Each row is a point on a tangle of strands that fork, close into loops and nearly touch. The rows are in no order.
In the rows, 128 means zero.
Points whose rows are less than 115 apart are linked; no others are. Some points are linked to none.
riz: [176 166 165  82 137 119  81  73 113 117  98 123 161 143 147  86 155  96
  77 158 138 152 153 100]
lunu: [ 94 111 118 190 100  93  98 125 126 142 178 180 119 122  89 149 116 115
 127 144 136  80  66 122]
Gul: [114 180 106  59 116 171  99 171 108 121 163  16 212 162 190 113 126 161
  66 118 100 165 131 116]
Rozu: [101 158 156 153 130  74 157 124 113 190 123 183  81  68  82 165 181 109
 134 163 116 143 116 137]
Fori: [164 168 128 143 114 110 209 159 122 152  74 130 102  99  84 162 153 136
 184 154  47  66  94 121]
bafo: [159 143 134 154 132  98 180 146 132 186  92 145 115  82  97 192 150 122
 158 176  52  95 114 137]
visit: [ 91 139 142  76  90 112  73 137 119 111 141 156 126 141 144 101 101 129
 101 118 151 149 153 127]
kemu: [147  90 101 190 142 126 122 164 140 150 179 105 122  95 131 130 156 141
 175 152 134  67 118 145]
Gitu: [132 118 136  75 131 182 125 194  91 130 153 107 182 112 235 114 160 130
  85 106 131 158 151 144]
siraz: [ 77 100 119 153 100 118 152  76 147 119 109 120 158 169 107 158 125 118
 155 108 135 128 127  94]
novut: [204 125  68  77 146 172 135 183 104 121 134 103 120 135 140  96  82 172
 101 119 116 150 149 155]
sitog: [124  74 128 153 122 133  97 136 171 171 148 130 130 143 126 154 112 113
 133 127 113  82 119 110]
Kina: [ 73 119 188 123 115 194 127 149 101 131 182 102 148 124 184 103 170 116
  97  85 158 153 111 130]
bik: [139 144 137 115 113 102 203 102 177 187 108 165 124 123 116 173 147 138
 162 139 116 151 148 135]
fabo: [ 34  98 169 137 111 143  79 124  94 119 171 103 102 131 105 155 113 127
 104  73 151 151  89 115]
kinud: [135 108  68 134  83 130 168 147 110 124 147 103 102 127 127 110 140 151
 199  96 198 130 153 151]
Tivi: [168 114 114 124 153 128 136 123 169 139 152 141  73 151 114  78 116 144
 121 120 111 106 118 133]
fadi: [152 120  74  82 113 181 149 190  80 137 161  96 182 148 216 129 141 160
 123  99 140 159 169 147]
kos: [183 183 140 122 158 112  95 126 162 127  89 174 116 142 145 110 150  93
 157 163 161  79 117 122]
Panur: [101 119 116 158  89 125 143 136 105  85 127 162 111  75 100 135  92 139
 159 133 188 140 110 132]
tal: [159 175 110 155 151 120 127 133 167 108 112 153 119 145 129  75 154 134
 190 170 156  91 114 137]
Kofud: [ 36  93 160 114 101 125 118 110 138 139 141 103 103 145  94 161 106 130
 121  90 138 155 110 114]
vemad: [174 120 100 182 159  86 138  65 132 110 164 117 169 117 104 111 162 148
 131 159 100 123 151 138]
suna: [ 83  96 145 157 125 123 119 106 119 146  81 142 121 108 119 153 126  91
 128 174 128 106 110 122]
Sas: [208 171 117 113 188 143 117 127 101 102  87 121 146 158 104 159  74 133
 108  92 112 177 121 153]
luzor: [215 178 106  87 127 125 163 164 159 119  87 163 106 118 107 106 124 154
 153 154  79 126 134 144]
malum: [ 96 153 124 184 109  74 105 123 115 142 138 195 111 131  84 141 143  92
 122 158  99  69  78 116]
dil: [113 105 123 139  87 111 139 155 121 127 145 142  93  81 109 133  97 144
 182 138 152 108 126 153]
pozev: [ 80 100  97 172 112 102 185 106 109 126 117 132  82  97  42 189 123 139
 157 133 166 155  72 107]
gan: [163 174 136  72 133  91  68 142 152 121 118 169 115 151 167 122 129 112
 145 134 163 104 155 138]
Zemup: [129 141 120 179 113  67 183  95 105 123 159 163 103  77  75 125 139 148
 160 161 113  88  81 161]
Vota: [128 175 130  97 101 103 169 166 152 138  67 193 116 115 124 126 150 104
 161 147 106 141 158 126]
ligup: [208 124 106 183 170 138 129 102 143 118 155 122 158 133 126 101 132 147
 130 139 120 113 137 131]
Tel: [158 135  81  67 150 123  74 150 134 115 100 114 150 145 154 145 141 133
 122 147 119 165 186 136]
zibof: [101  89 133 138 113 169 150 107 111 108 144  78 144 127 120  47 145 148
  83 128 140 163 149 117]
tet: [ 74 110 123 123  96 166 151 134 117  75 150 123 121 113  98 102 113 156
  95  83 186 194 120  97]
vupes: [116  86 121 139 138 184 174 170 104 137 177 112  75 135 166  93 164 130
 148  83 127 129 125 146]
zedu: [129 167 151 139 112 101 109 138 122 140 101 186 104 126 110 127 139  76
 124 149  74  74 112 106]
bebe: [ 91 133 137 104 114 107 116  92 112 108 113 154  88 141  84  74 136 118
  93 135 110 170 138 130]
meno: [142 132 154 164 147  72 147  97 136 201 121 163 122  81 101 176 172 108
 120 173  79 103 116 139]
Fipa: [220 198 103  73 175 132 127 149 118 121  95 143 126 151 140 151  72 158
 128 118 118 149 125 169]
paf: [ 76 129 153 160 110 118 136  84 139 134  84 149 160 148 117 167 133  78
 129 142  96 127 128  92]
Merup: [114  72 148 133 122 159  86 162 164 166 156 124 142 119 162 144 131 100
 128 111 153  90 141 116]
poni: [158 168 125  78 144 152  56 108  81 103 117  77 175 173 148  90 137 118
  67 146 124 156 150 109]
bipu: [ 83 117 133 182  88 105 101  99 139 119 159 148 160 143  97 150 145 122
 157 111 153 135 133 110]
mulof: [176 193 135 113 120 110 171 166 150 147  89 185  93  99 110 103 167 125
 143 157  68 117 148 126]
Zod: [147 127 139 127 169 169 117 142 119  99 104 103 173 136 211 141  94 124
 112 104 138 109 147 119]
Bis: [ 81 111 110 192 133 124 148  91 116  89 144 142 113 121  46 192 131 137
 138 118 177 167  80  80]
pimul: [107  95 157 165 144 153 141 102 110 135 139 133 113  99 138  88 113 126
 111 129 175 120 117 135]
Bubu: [105 113 156 146 141 158 106  83 118 119 135  98 141 132 140  76 138 120
  97 130 151 145 142 111]
Suvad: [115 158 120  71 111  84 174 120 166 144  83 170 135 138 140 160 136 127
 145 122 128 168 168 133]
kevuz: [135 134 148 132 170 160 142  93 125  99  72 123 161 143 183 148  78 114
 119 138 125  92 133 106]
Vakez: [144 132 160  73 129 129  68 134 139 134 140 130 131 147 171 120 116 121
  99 102 149 117 150 123]
Zusap: [ 73 140 176  74 108 134  92 109 163 120 136  22 159 157 145 134 134 142
  96 114 115 153 139 128]
bib: [142 148  96 130 140 123 133 124 135  96  99 141 129 159 145 109 125 129
 171 150 139 119 151 134]
kel: [130 147 118 172 127  97 176  93  95 101 118 138  93  99 106  98 128 152
 185 165 133 105 111 161]
Mirit: [167 125 136 148 177 101 130  88 150 148 153 153  78 123 111  89 128 122
  95 150  96  82  82 130]
Rar: [ 95  77 105 103 152 166 157 160 148 144 143 102  93 152 165 107 143 135
 134  84 164 145 146 134]
kera: [ 66  95 118 195 113 125 123 110 123 100 167 130 127 129  69 127 137 125
 131 101 159 141 105  95]
givut: [ 95 120 163 121 108 134  64 168 101 139 180 152 107  95 159 126 130 116
 121  99 191 120 128 145]
Gak: [213 150  80 127 178 167 119 156 118 110 128  96 171 165 126 152  77 146
 119  71 135 170 130 155]
kap: [158 131  69  86 109 151 157 112 108 111 100  84 199 164 156 129 112 160
 127 137 138 170 178 115]
sudek: [ 98 136 162 113 115 106  99 103 131 119 117 166  97 150 101 103 134  91
  96 119  94 118 120 105]
Kekis: [210 168 160 106 127 114  90  85 110 116 105 152 152 132 124 113 138  98
  79 136  93 133 144 105]
sov: [ 54  87 158 189 104 138  87 109  89 118 181 104 121 108  88 126 126 122
  99 111 132 135  95 111]
tasu: [ 95  99 138 156 140 141 124 118 112 121  82 116 130 128 161 151  93 106
 147 149 137  83 124 122]
Zumu: [ 75 128 130 104 101 133 103 158 119  85 152 157 110 117 121 118  97 146
 117  87 181 179 139 123]
dumos: [132  74 120 174  88 143 135 175 112 137 183 122 109  99 140 122 126 136
 171 121 134  81 133 156]
resi: [127  92 105  91 144 138 142 139 189 146 130 128  91 158 130  99 113 145
 126 108 138 131 141 125]
Fovo: [202 125  91 161 155 123 114 158 139 120 147  96 114 117 113 142 133 156
 196 138 107  78 125 156]
dipa: [181 109  78  90 126 178 144 199 122 126 140 108 155 139 174 101 111 148
 125 113 145 142 175 132]
rotof: [141 108 158 133 125 111 161  66 175 175 114 138 152 120 113 157 139 125
 122 151 103 153 146 125]
mev: [ 61 132 128 166 125  99 146 138 112 147  68 166  93 120  90 178 134  86
 138 182 128 112  74 119]
Tenas: [ 93 147 123 164  96  90 195 137 107 158 131 174  77  89  64 148 128 135
 161 164 111 103  54 146]
vedel: [ 78 102 141  75 119  97 144 130 179 152  87 167 125 111 127 165 117 122
 132 122 149 154 133 125]
Kefe: [116  96 177 102 118 199 120 171 113 143 160 104 158  95 203 116 176 102
  94 107 147 148 147 135]
suzik: [ 85  96 119 124  84 138 171  96 109  88 115 104 123 133 110  85 109 150
 114 110 150 164 148 116]
naze: [211 157  90  71 149 132 121 170 138 108 103 127 103 129 131 117  93 159
 146 143 108 134 144 159]
Nuzes: [ 85 166 141  61 105 129  81 148 137 121 165  27 177 179 175 123 140 148
  90  92 116 158 141 134]
pef: [211 149 141 129 159 123 136 138 168 145 104 154 115 108  97 162 102 113
 133 141  70  93  90 135]
vis: [179 150 139  97 196 152  79 129 111  91  94  79 184 145 174 162  89 111
  89  95 136 142 140 128]
bato: [143 141 103 142 121 110 172  96 114 105  86 143 105 133 116 102 129 128
 154 160 113 140 157 136]
kufiz: [ 68 114 128  93 148 136 123 144  90  99 121  58 153 139 203 126 121 149
 118  95 129 141 154 135]
Voba: [ 46 128 159  79  83 115 125 111 148 115 120  82 151 156 135 148 106 145
 118  95 101 155 132 126]
Rofut: [163 136 141  87 168 174  86 117 123 118 131  55 170 161 155 124 134 134
  86 108 122 161 150 125]
fur: [208 128  90 177 170 171 117 168 138 110 157 107 145 143 147 123 132 137
 159 102 125  97 143 137]
rav: [ 97  78 134 171 111  93 103 103 161 173 185 145 129 136  88 141 123 121
 102 132  97  78  83 117]
Kiku: [150 121 169 140 141  97 103  76 153 174 110 138 150 100 116 174 167 102
 126 166  92 131 148 116]
Nare: [112 107 135 187 169 108 138  89 134 145 158 145  92 119 112  89 120 125
 112 148 148  91  83 131]

A tip is a point with one link. Name the tips that can be reached along the links from each point below, in the order of the rows.
Vakez: vupes, Tenas
fadi: Rozu, Fori, Kina, Gak, vedel
suna: Gul, pozev, Kekis, mev
ligup: Panur, vemad
malum: bebe, Merup

A fork is a point with three links, a tip a point with one. Leave the first point through the second and follow the links. Name the first fork or tip that comes.
gan / Vakez: vupes
tet / Zumu: Tenas
Kekis / riz: suna
